Each row is a point on a tangle of strands that fork, close into loops and nearly touch. The rows are in no order.
(in the rows, 100 means zero)
Two points are linked if the straight distance between their rows is under 74. Some points are linked to none.
Zosiv: [109 103 121 103  91 108  91 115 106  75  85 126  77 104  95  99  94  77
  98 103  94 101 105 128 140  82 122 112  97  98  83 105 106  99  83  87
 114 101 118  57 104  87  98  92]
sez: [136 104  98 123 104  90  71 104 117  92  85  90  98  90  94  64 135 109
  76 104  87 109  91  93 101  84 105  95  84 104  81  96 125  88  81  91
 120 104 101  80  82  91  96 106]
pire: [ 68 106 111 123  87  91 102 121  97 115 100 125  74 110  97 123  95 101
 106 107 105  91  89 115 111 102 106  91 101 104 124 113  89  92  91  94
  77 103  99  96 111 101  95  87]
fimag: [ 92 108  80 113 125 119 115  95 109  85 105  69  80 100  82  83  86  98
  92 102 101  85 109 110 106 120  70 113  88 104  79 112 123  71 105  92
 102 102 102 128  83 111  96  95]
lidi: [ 84 106 112 102  97 110 118  90 100  86 120  99  71 113  90 122  83  94
 105 103 101  73 102 136 127 109 100 135 103  93  82 109 100  98 107 105
 101  84 128  97 109 111 107 100]
guko: [ 97 105 138  97  76  81  90 105  68  95  86 116 109 150 101  96 106 102
  94 114 112 100 125 108 120  88 106  99  79  72 108  95 109 102 110 112
 116 110  99 110  89 119  69  88]
zufan: [ 79 109 125 114 119  87 102 113 147  92 108  97  99 116 131 128  77 102
  97 113 104  81 109 101 129 100  95  95  87 109  80 124  80  76 104  83
  93  76 123  88  85 121 120 114]
mugeb: [118  99 134 107 105  95  92 114 136  87  91 127  93  94 113  99  96  80
 104 105  89  96  99 112 127  87 116  95 108 100  80 103  92  90  90  86
 113  88 123  53 103  93 108 102]
Ruv: [126  98  77 104 135 108  94  97 123  95 108  77  98  71  88  78  98  99
  96  92 110 109  95  82  85 114  95  99 101 111  79  96 103  93 110  97
 108  96 104  92  96  87 111 109]
nur: [ 92 108  61 121 103 134 105  73  87  79  78  79  83  95  82  96  83  83
 102 109  80  67 103 118 104  94  99 119  83 101  84 107 116  91  96 102
 116  92 103 107 100 101  91  95]
Niv: [103 103  83  99 144 101  93 108 122 110  99  83 120  81 118  92  84  95
 105  91 108  98 104  69  89 104  80  79  82 100 105 116 116  74 122  81
  99  95  86 128  97 112 105 128]
zul: [126 100  42 116 116 125  77  80  83  93  82  70  97  84  68  79 117 104
  84  96  95 105  83  83  78  91 111  98  92 104  81  95 116 110 102 109
 115  95  78  98  90  98  98 102]
Seriv: [126  94  71  98  87 120  87  78  91  82  74  96 113  82  96  89 107  84
  97 100  74  94  96 102  86  87 116 109 112  97  91  91 111 121  95  98
 127  87 110  84 116  81 106 110]
fufif: [108 101  94  93  98  82  99  96  90 123  86  98 124 104 119  84  89  84
 112 103 118  77  93  73  74  97  95  74  97  79  97  99  99 103 130 105
 104  95  95 129 103 120  81  85]
kazi: [104  83  75  84 122 124 124  70 125 110 136  79  85  79  74  96 113 118
  96  85 117 111  94  94  93 130 108 111 129 117  85 104  83 111 122 119
  86  92  86  92  94  90 123  97]
nido: [101  97 123 117  93  66 100 124 124 130  87 133 110  87 114  98 111  87
 110 102 124 115  97  79 104  97 109  69 100 109 123 109  83  94 100  90
  80 104  92  74 114  87  92  88]
Fal: [ 68 109 110 102 105 109 125  95 108  88 125  86  81 121 100 124  86  97
  92 104  97  66 118 135 126 117  86 131 103  95  81 116  97  86 111  99
  93  83 129 116  90 117 111 113]
daz: [ 84 104 132 106 111  79 102 113 131 111 110 106 108 114 126 128  81 106
 115 113 124  81 102 102 123  94  91  80  92  92 101 124  77  79 120  95
  91  75 118  95 102 125 116 100]
Dap: [101  96  94  67  81  99 109 100  84 120 101  98 112  98  96 101  93 104
 125  97 112  99  76  80  82 112  99  79 103  97 124  95  83 107 110 114
  84 113  81 116 111 109  91  89]
dag: [ 97 102 114  93 112  76 102 116 124 123 102 102 104  98 105 103  93 101
 121 105 135 100  85  71  88 108  89  67  96  96 120 110  94  76 126  94
  84 109  89 120 110 121  89  88]
Gik: [ 89 106  71 117  85  98 109 100  97 117  88 111  88  87  99 122 103 101
 110  94 104  89  75  92  85  98 124  88 109 124 128 107  82 115  92  96
  76 110  72  97 123  89  90  89]
mub: [ 83 106 135  91  80 105  99 118  74  91 114 136  80 139  82 130  90  86
 111  95 115 106  99 141 132  97 117 103 101  83 121 102  90 109 109 110
  89 103 105  81 116 101 112  85]
tili: [106 102 109 106  86 101  82  99  85  78  89  99  82 105  87  79 118 111
  79 109  80 115 108 125 120  93  99 118  85  95  84  89 118 100  71  93
 118 107 112  87  87  92  93  94]
kete: [100 109  78 110 136  93 103  99 126 107 107  90 120  72 119 105  88  93
 101  83  90  94 107  70 100 107  93  94  89 113 105 108 103  89 108  82
  84  89  96 115  93  93 116 136]
vaki: [118 102 105  85 125 108  97  84 119  81 108  88 133  87 121  89  76  83
 105  95  72  84 105 104 116  98  95 108 106  95  66  90 101  82 122  95
 117  73 135 103  94 103 131 125]
Bar: [103  96  86 132 103 108  96  87 121  87  65 103 105 105 121 104  77  74
  94 118  79  66 104  96 107  88 112  93  86 101 104 122 104  89  92  74
 119  86  92  90  99 105  89 103]
Pap: [126  98  83  98  90 121  91  85 103  74  83  92 101  84  81  91 104  90
  99 108  80  98 100 119  99  89 115 119 118 100  67  83 110 113  95 105
 131  92 130  72 107  82 109 100]
tinu: [101 101 112  77 103  83 103 113 102 116 113 100 107  91 101 103  98 110
 119  95 119 116  81  78  87 112  89  77 101  95 127  99  87  87 109 104
  82 113  85 115 111 109 101  89]
los: [ 81 108  94  70  93 100 112  80  86 109 123 104 102  78  97 126  91 111
 116  83  92  96  95 103 101 104 116 117 115  94 101  97  78 129 111 115
  84  83 111 106 114  99 123 112]
fon: [ 89  99 103  80  98  98 103 100  75 118 117 103 119  99 109 118  97 117
 107  82  89 135 102  84  81 109  91 107 111 115 143  90  85 117  74 114
  84 114  76 106 103  80 111 110]
Poge: [100  99 117  67  83 123  90  92  62  90 112  96 104 114  87  97 104 122
 109 100  91 131  92 117  89 107  95 108 110  92 106  71  92 112  82 125
 101 110  98 100  99 102 106  79]
Pelil: [ 92  82  89 104  87 136  95  96  74 103 103  90  84 114  86  88 109 111
  94 101  92 126  84 118  83 112  97 118 115 123 103  71 108 116  63 108
  86 119  74 100  85  92  92  75]
fidat: [126  90  94 103  79  92  84 101  84 110  92  82 103 115  83  70 133 118
  92 100 112 107  68  71  80  94 115  74  88  99  94  90 119  91 114 123
 106 125  63 102 101 118  77  97]
Zutev: [103  99 137  85  81  99  97 114  77  84  95 132  93 143  91 119  89  70
 115 100 123 104 115 133 141  84 116  98 101  81 118 113 100 110 120 107
 105  99 107  79 108  95 107  82]
vaf: [ 96  93  97  90 114 123 114 102 120 105 137  86  63 100  69  87  97 114
 102 102 126 114  69 104  93 132  91  94 111 111  86  87  97  89 111 116
  83 121  91 102  98 111  96  72]
nikot: [ 90  98 105 114 117  93 104  89 130  97  91  94 132 106 144 117  66  86
 100 107  82  69 106  93 115  93  98  82  94 100  99 123  88  83 121  86
 107  71 106 103  93 116 116 119]
suge: [ 98 102  89  80 110 101  96  99  70  98 103  86 128 103 104  88  97 118
 100  92  80 113 122  90  93  94  63 107  79  95 102 107 128  91  86  99
 108 106 102 140  81 111 107 125]
domi: [ 97  88  95  83  76 142  93  81  54  90  97  92  90 108  86  96 108 115
 108  98  90 122  85 115  85 106 109 120 128 114  96  72  98 128  71 116
  96 109  89  93 100  90 103  83]
Nizus: [108  94 116  95  98  85  90  98  97  99  81  98 118 113 121  93  95 102
 102 113 100  89 114  97 106  88  86  94  85  83 104 108 106  89 108  96
 111  87 108 117  95 120  92  96]
tofef: [113  98 138 112  93  79  90 122 124 115  76 127 110 110 119  82 114  90
  94 118 121  92 101  99 116  78 103  68  88  81  84 109 101  86 113  96
 106  93 102  83  94 117  77  71]
Pupus: [105  97  89 117  82 115  83  92  90  72  64 106  86 119 101 100  97  88
  92 122  88  73 105 120 124  73 117 112  82  87  88 113 125  98  94  84
 122  94  99  94 100 111  79  92]
gidu: [131 100  98 112 110  94  75 120 122 105  90 101  96  77  90  73 136 107
  83 101 114 121  85  80  83  86 109  77  85 108  94 100 118  89  94  83
 106 112  82  85  99  95  88  96]
Kife: [ 87  88  82 104 122 119 114 102 109 116 134  82  81  93  93 102 107 109
  88  89 114 129  91  86  77 123  97 116 116 132 115  85  94 108  90  93
  86 127  69 107  98  88  94 104]
Bur: [ 59 109 126 109  88 101  99 122  88 110 119 132  68 135  87 138  91  94
 104 104 113  85  94 135 124  99 111  99 100  86 122 109  86 100 103 102
  84  99 114  92 109 111 106  93]
venut: [ 92 106 109  87 106  97 104 101  91  97 117  88  96  94  95 101  87 111
 113  93  95 104  99 105 101 113  77 109  99  99 101  97  96  92  98 107
  93  99 110 116 107 104 114  99]
dizi: [103 113  67  92 123 111 109  78 104 117 113  94 114  56  98 104  91  99
 118  82  91  85  86  96  99 106 118  98 114  91  83  93  87 118 127 119
  95  76 104 104 100  89 134 120]
sufaz: [125 105  91 112 115 100 107  97 134  99 105  92  89  72  95  89 102  96
 104  95 100 100  89  96  95 106 104 103 108 114  79  99  96  98  95  98
  96  95 111  77 109  80 109 100]
Dapas: [ 50  99  95 113  86  97 117 104  79 115  97  98  96 130 113 132  74  92
 121 107 104  58 111  96  96  91  97  84 105  89 131 137  92  82 121 100
 102  96 105 125  91 120  81 109]
Nibip: [106 102  86 121 101 107 115  97 112  92 101  90  74  83  89  88 100  96
  95 104  94 104  96 113 103 112  97 115 102 118  84 104 107 100  85  92
 100 106 101  87 104  86  96  88]
bitil: [104  99 115  99  85 105 103 110  98  91  92 131  79 101  89 114  95  87
 123 105 113  87  82 129 122  86 121  93 109  90  85 112  89  97 111 107
  97  93 113  76 130 105  97  81]
rozev: [120  94  88 106  78  81  93 104  82 112  72 104 117 100 109  79 128  95
  90 106 102 108 101  75  71  91 111  89  89 100 117  96 109 119  91  98
 104 112  77 102 102  95  80 100]
bes: [ 98  90  98 100  86  88  97  93  79 100  77 115 134 111 123  99  84  82
 100 103  81 100 137  76 100  90  92 103  91  97 130 114 110 119  81  86
 117 106  97 109  96  85  90 128]
naku: [103  98  61  98 119 129 105  71  73  86 100  63  96  94  68  76  98 109
  93 101  88  99  97 106  96 103  85 113  90 100  71  97 122  99 111 113
 114  99 106 123  78 111 103  91]
firi: [ 57  93  77  99 112 104 136 110 128 117 131 108  88 105 104 133 115 111
  72  88 102 111 123 106  77 120  81 117 111 117 123  93  84 117  90  82
  68 107  98 127  83  90 110 108]
Fus: [126 105 106 110 105 100  96 100 130  97  96 112  93  80 100  98  98  89
 112  99  94  92  86 107 105  95 114  99 114 102  80 101  92  98  99  99
 104  86 121  66 119  89 109 100]
mur: [123 104 107  91 113 104  96  86 121  87 108  98 113  82 108  97  88  87
 108  94  83  88  94 104 107  99 102 109 122  92  76  90  94  95 117 102
 115  75 139  83 114  91 125 117]
Lerof: [ 87 111 104 111 127 100 112 115 127  93 113  77  80 103 103  97  91 103
  93 101 107 101 112 102 108 123  65 106  94 111  90 107 117  67 100  80
  90 110 100 123  87 107 100 108]
mevu: [ 94 106 141  89 109  92 111 118 119 114 139 110  94  90  95 101 111 122
  98  85 113 145  93 109  94 126  94  99 113 105 101  79  81  94  93 115
  71 108 100  80  97  82 120  81]
zivik: [101 107  74 134 100 107 104  85 105  88  85  97  82  83  98 103  93  84
  95 103  79  83 102 107 103 102 114 118  94 121 102 106 101 106  75  83
 101 101  95  83 110  77  92 105]
leval: [115  97  90 103 142 112  95 103 127  88 116  74  80  84  78  71 102 109
  88 102 126 113 104  85  91 125  79  95  92 109  71 100 116  79 111  87
 105 110 100 104  91 107  96 100]
Donu: [102  98 127  67  71  93  94  97  57  80  95 116 106 144  89 111  98  92
 109 107 113  97 118 118 114  88 106 102  93  73 112  90 104 110 119 119
 115 106 105 114 104 121  82  84]
fes: [111 102 107  82 115  98  88 105  86  88 113  74 116  95  99  77 104 120
  90  91  89 135 121  90  89 104  67 113  86 102  91  91 114  98  79 100
 104 107 111 117  82  93 117 114]
bupet: [ 91  89  85 119 101 108 103 107  86 101 104  95  90 105 107  96 105 104
  77  94  80 135 112 109  87 108  86 128 102 127 123  89 109 116  46  88
 100 124  76  99  92  70  90 102]
robul: [107 109 112 106 142  92  92 121 139  94 108  82  88  88 108  82 100 104
  89 104 119 120 109  82 102 117  73  96  82 113  87 103 120  67  98  68
  94 113  97 111  90 102  95 111]
Beb: [107  96  73 115 100 106  80 101  79 100  98  78  88 107  79  87 125 121
  76 101  98 119  79  76  77  90 102  95  79 113 114  97 128 101  81  95
 108 125  55 115  90 113  75 108]
seser: [ 95  84  98 118  96 117 105 107  96 102  99  95  81  97  89  76 121 107
  74 102  92 139 100 124  93 113  94 117 108 121  99  83 112 108  59  92
  97 120  79  87  81  76  91  76]
laso: [ 62 110  82 120  96 108 114  99  87 100  96 100  78 110  99 133  77  97
 110  98  89  61 105 110 103  96 101 105 100  98 118 125  97  86 103  95
  94  94 105 116  99 109  90 108]
sozat: [ 80  98  91 113  87 106  93 109  67  94  89 110  89 118 100 104  98 110
  83 103  76 118 116 115  96  97  87 116  86 102 128  92 113 110  49  94
 106 123  86 110  96  86  87  99]
fab: [ 75  98 122  94  94  98 122 109 116 119 139 111  81 111  93 117 111 119
  93  91 106 122  94 119  91 128  96 115 112 106 110  74  78 111  87 114
  67 104  93  94  93  92 115  84]
rup: [112  92  69 116  85 119  94  99  81  94  74 101  89  85  93  90 119 108
  98 102  97 112  82 103  79  93 125  99 110 126 102  93 100 121  71  95
  96 111  69  83 112  81  90  84]
Bem: [103 100  69  93 109 103  92 105  80 109  93  84 108  97  92  91 113 110
  91  96 101 113  98  63  71  94  91  90  79 107 125 106 120 101  89  87
 107 118  68 128  96 114  82 110]
gino: [107  99 112  98 109  76 104 109 120 125  92 104 115 103 120  93  89  86
 119 111 132  81  84  78  84 100  89  64 103  82 100 107  92  85 135 100
  96  96  95 115 109 122  85  76]
vemo: [121  89 100  77  65  98  92  87  73  90  79 107 116 104  95  91 116  97
 107 103  99  97  98 105  87  85 120  93 114  79  92  83 103 123 115 115
 114 102 103  99 119 106  95  96]
zanam: [116  95  99  86  86 117 100  86  92  75  99  95  87  90  83 104  94  90
 109  96  88 104 102 125 110  93 110 126 122 100  74  86 103 115 104 111
 122  94 128  74 117  86 114  97]
vaza: [ 68 103  99  98 102 102 137  99 121 102 133  93  86 108  99 118 101 109
  81  97 100  86 123 119 109 126  80 123 106 100  90 112  93  94 109  98
  76  83 121 125  87 110 121 111]
nupi: [ 82  98 106  86  92 117  93 123  90 112 109 110  90 111  93 106 110 115
  99 100 109 130  69  99  82 113  89  83  91 113 134  73 103  96  79 103
  75 127  67 106  94 107  83  73]
miz: [102 103  74 125  99 123  90  77  99  76  63  95  92 100 106 103  86  77
 100 116  77  62 105 110 108  84 108 110  81  94  94 113 117  90  95  86
 123  86  98  97 100 105  85  98]
Kediv: [110 105  94 113 117 109  88 116 116  99 103  96  72  78  75  72 123 110
  84 105 119 124  85  96  91  98 102  89  90 116  83  97 117  90  88  84
  97 118  86  88  94 100  85  76]
gonur: [109  94  94 114  83 100  81 108  81 106  90  88  89 107  82  77 139 123
  82 101 104 121  71  87  87  86 116  83  85 113 106  92 122  94  88 105
  98 128  57  98  93 111  76  91]
Gola: [ 63  95 108 112  93  90 110 111  95 114  88  95 111 131 124 118  69  89
 121 117 119  66 115  98 103  91  87  78  95  88 115 128  91  85 125  99
 112  96 107 118  92 125  76  94]
Mol: [118  96  43 111 120 134  93  69  83  90  85  65  95  83  62  76 105  95
  86  98  92 100  94  96  86 102 100 109  92 106  68  94 115 108 107 120
 118  94  98 101  81  96 103  98]
Siso: [ 82 106 106  76  99  86 113  95 101 124 115 104 109  95 100 120  85 106
 131  92 110  76  85  89 102 105 100  83 107  83 114 110  77  96 131 111
  83  87 106 124 111 121 112 101]
Bav: [ 94 100 116  70 100  87 102  85  88  98 121 102 118  84 106 118  86 103
 118  79  86 106 114 105 111 100  99 120 110  92  99  96  84 116 107 111
  95  83 125  98 108  93 132 129]
fozuv: [130 102 134 107  91  81  84 117 118 110  82 126 120 108 112  72 132  96
  85 112 111  88  97  99 105  71 111  75 102  79  78  93 108  89 118 112
 116  97 109  82  98 112  80  85]
donez: [132  94  60 112  95 118  81  98  90  98  75  88 105  85  86  82 130 109
  90  97  97 117  81  87  68  84 125  92 107 115  96  94 107 119  87  98
 109 101  75  85 101  84  95  99]
Sal: [ 71 112 100 107 111  83 113 106 125  97 115 104 106 101 120 124  95 103
  88  94  86  95 132  88 112 116  86 117  96 116 107 112  89 101  85  78
  72  86 118 110  83  92 115 130]
Dulin: [114 106 134 101 118  73  95 119 136 106 104 110 109  86 119 100  98 101
 110 102 114 108  98  90 109 102  87  81  98 102 102 106  92  75 103  90
  88  91 115  84 104  98 117 104]
pules: [122  91 101 114  64  82  86  88  66  99  74 105 117 113 107  80 130 101
  83 105  82  99 108  85  89  85 116 102  91  92 101  92 122 120  89 112
 122 116  82  95 104  93  75 117]
kav: [109 113 135  81 110  85 107 110 120 107 131 101  94  83  94 101 104 121
 117  89 118 123  90 102  98 114  91  99 112  98  88  89  74  93 107 119
  80  98 121  88 109  89 126  92]
Favez: [ 72 118  64 133 102 111 117 102 105 107 104 102  66  93  87 125  99  98
  97  96 104  80  79 102  87 104 114 100 101 122 117 106  92  98  92  95
  76 112  77 109 111  97  85  89]
Kulid: [ 69 108 114  92 101  74 106 105 122 123 113 109 114 105 115 134  89 111
 123 100 128  77 100  86 106 102  94  80 102  89 117 121  73  90 125 101
  78  78 114 117 105 126 114 103]
vof: [106 101 131  85 105  83  91 100 102  87 108 102 127  91 118 105  88  99
 107  90  81 118 127  93 115 102  86 112 101  94 109  96  91  98  92  95
 100  90 126  88 102  87 125 132]
ditad: [106  94  87 102 123 113 128  88 141 101 134  86  69  83  73  92 107 113
  96  98 126 104  90 102 100 129  97 104 113 114  79 108  95  92 117 112
  89 102  97  92 105  98 109  88]
mev: [110  92  95 116 104 112  93 109 108  96 100  90  80  87  80  65 133 112
  69 105 103 138  95 110  95 103  98 107  99 123  79  93 119 101  73  90
 102 120  84  80  79  82  91  79]
bopa: [102 102  87  91 133 103  92 105 102  96  97  76 120 100 116  87  94 109
 102  97  92  96 116  80  97  96  69  91  72  97  96 115 132  73 108  87
 108  96  98 139  83 123 105 118]
begup: [115  95  92 103 101  80  95 108  99 110  81 101 115  91 111  89 110  96
  98 103 102 109 108  72  82  98  93  86  88 105 124 107 108 101  89  86
 102 111  83 111 100  97  86 102]
Tiv: [ 89 113 125 125 116  88 107 113 145  97 103 105  83 108 120 113  87  94
  94 113 101  83 103 111 135 105  99 102  91 111  78 119  91  76  86  83
  93  87 115  77  85 108 107 105]
Kef: [ 93  95  81 103  95  90 104  96  75 111  88 109 125  90 117 108  87  94
 105  89  76 107 125  79  94  95  93 108  96 110 135 115 101 118  77  88
 105 108  90 107 104  81 100 133]
Vek: [ 64  96  85 107 119 100 120 110 118 120 133  95  86 104  98 123 111 113
  79  82 104 120 103  91  77 117  88 114 110 125 126  85  91 110  89  90
  76 123  77 119  92  86  98 113]
pimi: [121 108  91  87  87  89  91  95  81 117  89 103 130  99 118  74 106  86
 101 102 114  73  87  76  68  94 107  79 118  72  82  84  99 117 132 113
 108  92  99 119 108 109  85  91]
Gumen: [113  94 119 117  67  75  80  96  75  94  70 116 114 129 116  86 114  87
  84 111  95  89 120  87 107  76 116  99  85  83  95  91 123 120 103 108
 122 114  93  93  96  98  67 113]
modup: [132 102 133  94 119  84  84 118 132  89  96 100 116  86 116  79 110 104
  97 102  93 118 109  94 103  98  85  88  94 100  87  94 102  72  90  82
 105  96 119  85  86  90 119 107]
bal: [ 67 107 100 109  85  81 107 107  98 119 105 126  90 107 100 137  98 106
 108 101 105  94 103  95 104 101 110  94 106 100 137 112  77 113  93  98
  76  95 104 101 110  98 102 103]
gifav: [105 108  74 124 127  99 101 107 118 107 103  94  87  71 101 106 104 100
  96  94 113 113  87  79  86 105 111  97  95 132 115  99  95 101  92  79
  88 118  71  92 111  84  88 103]
bom: [125  95 118  83  66  90  92 100  79  89  82 120 117 115  95  89 119  90
  94 104 116  85  95 107  91  76 130  88 124  75  79  71 108 120 126 123
 115 104 104  91 117 104  85  90]
pabo: [ 93 105 132 110 106 102 109 107 117  87 109 108  70 118 107 118  84  84
  98 115 108  81  99 133 144 100  99 120  95 100  75 115  95  85  97  95
 107  88 127  79  96 111 104  95]
Pega: [ 90  98  90  93  84 120 127  67  90  86 114  91  84  88  83 110  91  92
 100  90  86  98 104 126 112 111 114 140 123 102  80  96  96 126 107 113
 107  90 117  85 114  89 116 107]
Vom: [ 75 107  80 114  83  86 106 102 107 119 100 130  94  80 101 139 106 106
 105  98 111  92  97  92  91  96 128  96 110 113 131 111  67 131  90  87
  67  94  97  91 118  89 102  93]
zin: [126  99 120  84 117  86  87 105 109  87 109  86 124  81 110  80 104 107
  98  89  86 130 117  89  93 108  76 106  98 103  93  88 100  90  86  98
 104  98 120  96  90  79 126 119]
panap: [125 100 120  62 104  99  86 100  89  88 115  88 117  94  87  84 102 122
 116  95 104 111  96 112  95  95  87 101 106  82  80  78  90  92 114 121
 115  90 132 106 106 107 121  90]
ret: [ 66 111  72 118  96 118 121  99  86 101 105  87  69 107  86 118  83  98
 106  96  91  71  87 116  90 107  97 110 104 103 111 110 103  86  98 104
  90 105  94 124 102 108  88  93]
tis: [127  96 128  95  75  86  87 110 102  91  78 134 116 119 112  90 114  76
  90 111 117  87 106 109 109  69 125  87 114  75  81  82 108 113 123 111
 120  98 113  80 107 103  84  86]
fet: [101 101 123  99  85  88  87 110  84  94  80 111  99 119 100  93 113 110
  96 116 101  98 107 111 111  88  96  93  81  82 108 104 109  89  95 101
 108 104  99 111  99 118  80  85]
Nari: [106  87  98  78  89 111  98  80  84  80  92  99 111 115 110 119  69  68
 120  99 101  67 104 126 120  73 106 109 106  79  91 108 111  99 144 107
 127  73 118 108 112 117  99  98]
Leda: [114 114 136  96 124  79 103 116 143 109 123 107  97  85 107 103 100 109
 118  96 118 105  90 101 111 102  89  93 106  92  78 102  83  76 109 106
  83  88 126  86 108 104 121  96]
Zavit: [107  94 113  98  80 105  84 106  85  71  79 122  80 129  95 106  96  86
  96 114 100  93 111 129 137  72 116 111  86  85  95 107 119 103  98  92
 119  99 112  86 103 102  90  89]
dovir: [105  95 112  95 125 101  97  86 120  82  96  99 142 102 143 103  65  79
  95 104  66  83 108 100 117  91  96  91 101  97  83 106  96  80 121  84
 118  73 119 101  93 115 126 128]
fum: [ 86 107 126 110  94  77  99 127 110 124 101 136 102  84 104 106 113 102
 105  89 115 131  91  90 102 101 112  79 101 113 129 104  76  96  85  95
  72 110  85  71 112  76 101  87]
fudan: [114 103 115  71  85 105  84  93  71  87 106  89 110 110  82  89 120 130
 102 105  93 123  97 109  93  94  94 103  97  86  93  80 102 100  95 123
 110 105 109 109 100 109 104  87]
gimip: [ 83  93 121 110  96  83 100 115 101  99  80  97 117 129 130 108  76  96
 103 121 112  83 126  97 110  89  79  84  83  87 115 125 102  84 107  88
 115  97 107 113  84 121  84  97]
rero: [126  88  75  83  75 112  88  80  72  94  77  98 128  93  96  85 116  94
  96  96  84  97  93  97  78  83 120  97 121  82  90  86 110 133 113 115
 123  94 102  99 115  91 101 110]
danak: [ 73  99 110 102  88 106 115 104  96 111 123 106  78 106  95 118  98 110
  94  94  92 113  92 120  93 119  97 119 114 113 114  79  87 114  75 110
  80 108  91  96 103  88 105  89]
vutap: [120  99 106 106  99  90  79  99 103  78  82  96 101 101 107  81 112 104
  82 110  79 101 110 102 113  88  98 107  81  98  92  99 119  94  74  83
 118  97 112  88  88  97  94 105]
Loni: [126  97 105  97  76  85  91  96  83 109  94  90 109 122  87  72 127 111
 102 105 111  86  72  82  88  89 109  76  94  86  82  83 111  94 126 128
 104 117  82 111 105 124  78  89]
padi: [ 78 116  88 116 124  86 106 105 132 105 104 100 122  90 124 119  92  97
  90  90  86  95 127  71 107 106  87 105  92 128 113 115  94  94  88  69
  76  87 101 113  81  91 113 142]
fome: [ 95 103  67 107 118 129 117  75  90  85  96  67  99  92  79  81  86  90
  99 104  85  81 107 118 111 110  84 120  88  99  70 103 118  87 110 108
 113  94 117 123  81 107 104 101]
zenut: [129  91  91  59 103 110  87  94  83 105 108  86 127  83  89  77 105 117
 116  89  98 105  86  97  82  98  98  87 119  76  85  86  89 107 123 125
 119  92 114 111 104 102 125  96]
zat: [115  97 114  99  77  89  89  97  85 100  88  96  98 124  87  83 122 116
  99 114 102  87  85 107 107  83 103  86  86  84  91  93 114  85 112 117
 110 109  93 114 105 130  76  79]
Sas: [ 90  99 135 120  92  73  98 128 116 124  78 132 109 109 117  89  97  79
 107 114 125  99 107  93 118  97 104  71  93  96 114 117  86  87 104  90
  98  98 101  80 102 103  82  81]
segob: [ 76  96  92  99  82 121 128  75  94  85 124  94  68 109  78 120  92  94
  95 100  94  84 103 141 117 115 106 143 117  97  83 102  98 114 106 111
 101  88 115  95 110 103 108  97]
fep: [124  90  74  62 102 111  98  89  76 120 103  90 127  78  96  82 102 104
 123  85  96 106  78  84  74 106 107  81 121  87 101  89  87 118 121 117
 109  93  90 113 105  94 117 105]
Leso: [114  94  90  53  88 112  99  98  87 121 108  91 116  88  96  98  98 110
 132  87 109 105  67  79  79 111 106  77 120  94 108  88  75 116 118 122
  94 104  80 104 110 100 111  94]
Zolak: [101 106  97 123  92 110 101  94 111  79  85 114  71 101  99 112  84  74
  99 107  85  78 100 120 130  96 125 121 100 108  87 114 104 103  87  82
 109  95 112  71 107  90  94 104]
zure: [107  99  62  86 131 113 115  78 117 113 132  81 101  61  86  96 103 106
 104  77 110 100  93  86  93 123 114 107 118 109  75  94  81 114 128 125
  95  86  93  96  88  82 130 115]
meten: [102  87 107 101  79  86  84  89  78  88  71 111 123 130 124 101  86  75
  90 112  86  87 138  84 110  78 104 110  84  83 110 107 123 124  98  92
 127 103 100 105  86  97  78 118]
rasoz: [ 99 106  89 127 121 104  99  83 132 100  83  99 117  92 127 110  76  77
 102 104  80  65  97  89 105  93 106  85  90 103 102 118  97  83 109  85
 105  76  98  97 100 104 106 114]
Til: [ 82 110  68  87 102 107 114  79  86 119 110  95 107  71  94 118  90 105
 119  82  91  83  89  96  96 104 117 103 110  96 104 105  83 121 115 114
  87  85  96 116 107  98 114 112]
zisa: [102  88 115  75  79  97  98  91  73  85  95 107 105 121  97 117  82  82
 119 103 108  87 110 118 116  84 100 108 104  79 105 105 102 106 123 108
 116  93 114 109 115 118  98  94]
Buta: [ 71 102  94  93 106  95 134 106 127 102 129 104  96 102 108 121 110 110
  72  92  93 103 137 107 102 126  75 126 106 108 105 104  92 110  90  85
  70  87 117 123  86  90 121 120]
Fekik: [ 92  99 120  89  77  74 104 105  71 117  90 122 130 110 114 105  95  93
 110 100 106 124 121  74  81 110 102  88 101  94 139  93  81 126  87 109
  94 116  88  98 109  82  86 104]
Vitu: [ 80 102 124  83  84  87 108 101  73 112 110 121 120 113 103 124  90 110
 113  90  93 127 118  93  98 114  96  99 106  92 145  97  82 116  89 113
  90 108  94 100 111  89 104 111]
galid: [ 83  98  76 108  97  91 111 106  76 123 105 111 117  95 113 124  95 106
  96  85  84 120 112  79  82  96  94 106 104 124 152 110  89 117  71  92
  91 118  75 108 106  80  99 124]
mefum: [ 97  89  96  93 120 123 104 103 113 113 131  86  75  90  82  93 103 112
  98  97 125 128  76  87  79 130 101  98 116 125 102  83  92 101  99 103
  83 123  74  96  97  96  94  87]
feku: [ 89 102 114 109  88 100  83 111  74  84  88 115  87 121  98  93 111 111
  74 108  79 121 117 126 117  94  97 115  81  88 113  93 120 107  59  97
 109 115  96  97  87  89  86  96]

A fork is a point with three links, a tip a point with one. Leave the first point through the second and follow the links. Name the first fork or tip that comes.
tili, vutap: seser
Beb, Bem: Fekik
zure, kazi: Buta
fab, mevu: zin

How many points has the smallest loop of links through each point below? Write - if it is on no loop.
fome: 14
Zolak: 7
dizi: 22
rasoz: 12
tili: 10
naku: -

Name the points in between on the shortest way along the links from the first point to the second, in order.
fep, pimi: Leso, Dap, tinu, dag, gino, fufif
Kef, zisa: bes, meten, Gumen, pules, rozev, begup, Bem, Beb, gonur, fidat, Loni, zat, fet, guko, Donu
Til, Kife: dizi, zure, kazi, ditad, vaf, mefum
Buta, bom: vaza, Fal, lidi, segob, Pega, zanam, Pap, Seriv, rero, vemo
sufaz, rasoz: Fus, mur, vaki, dovir, nikot
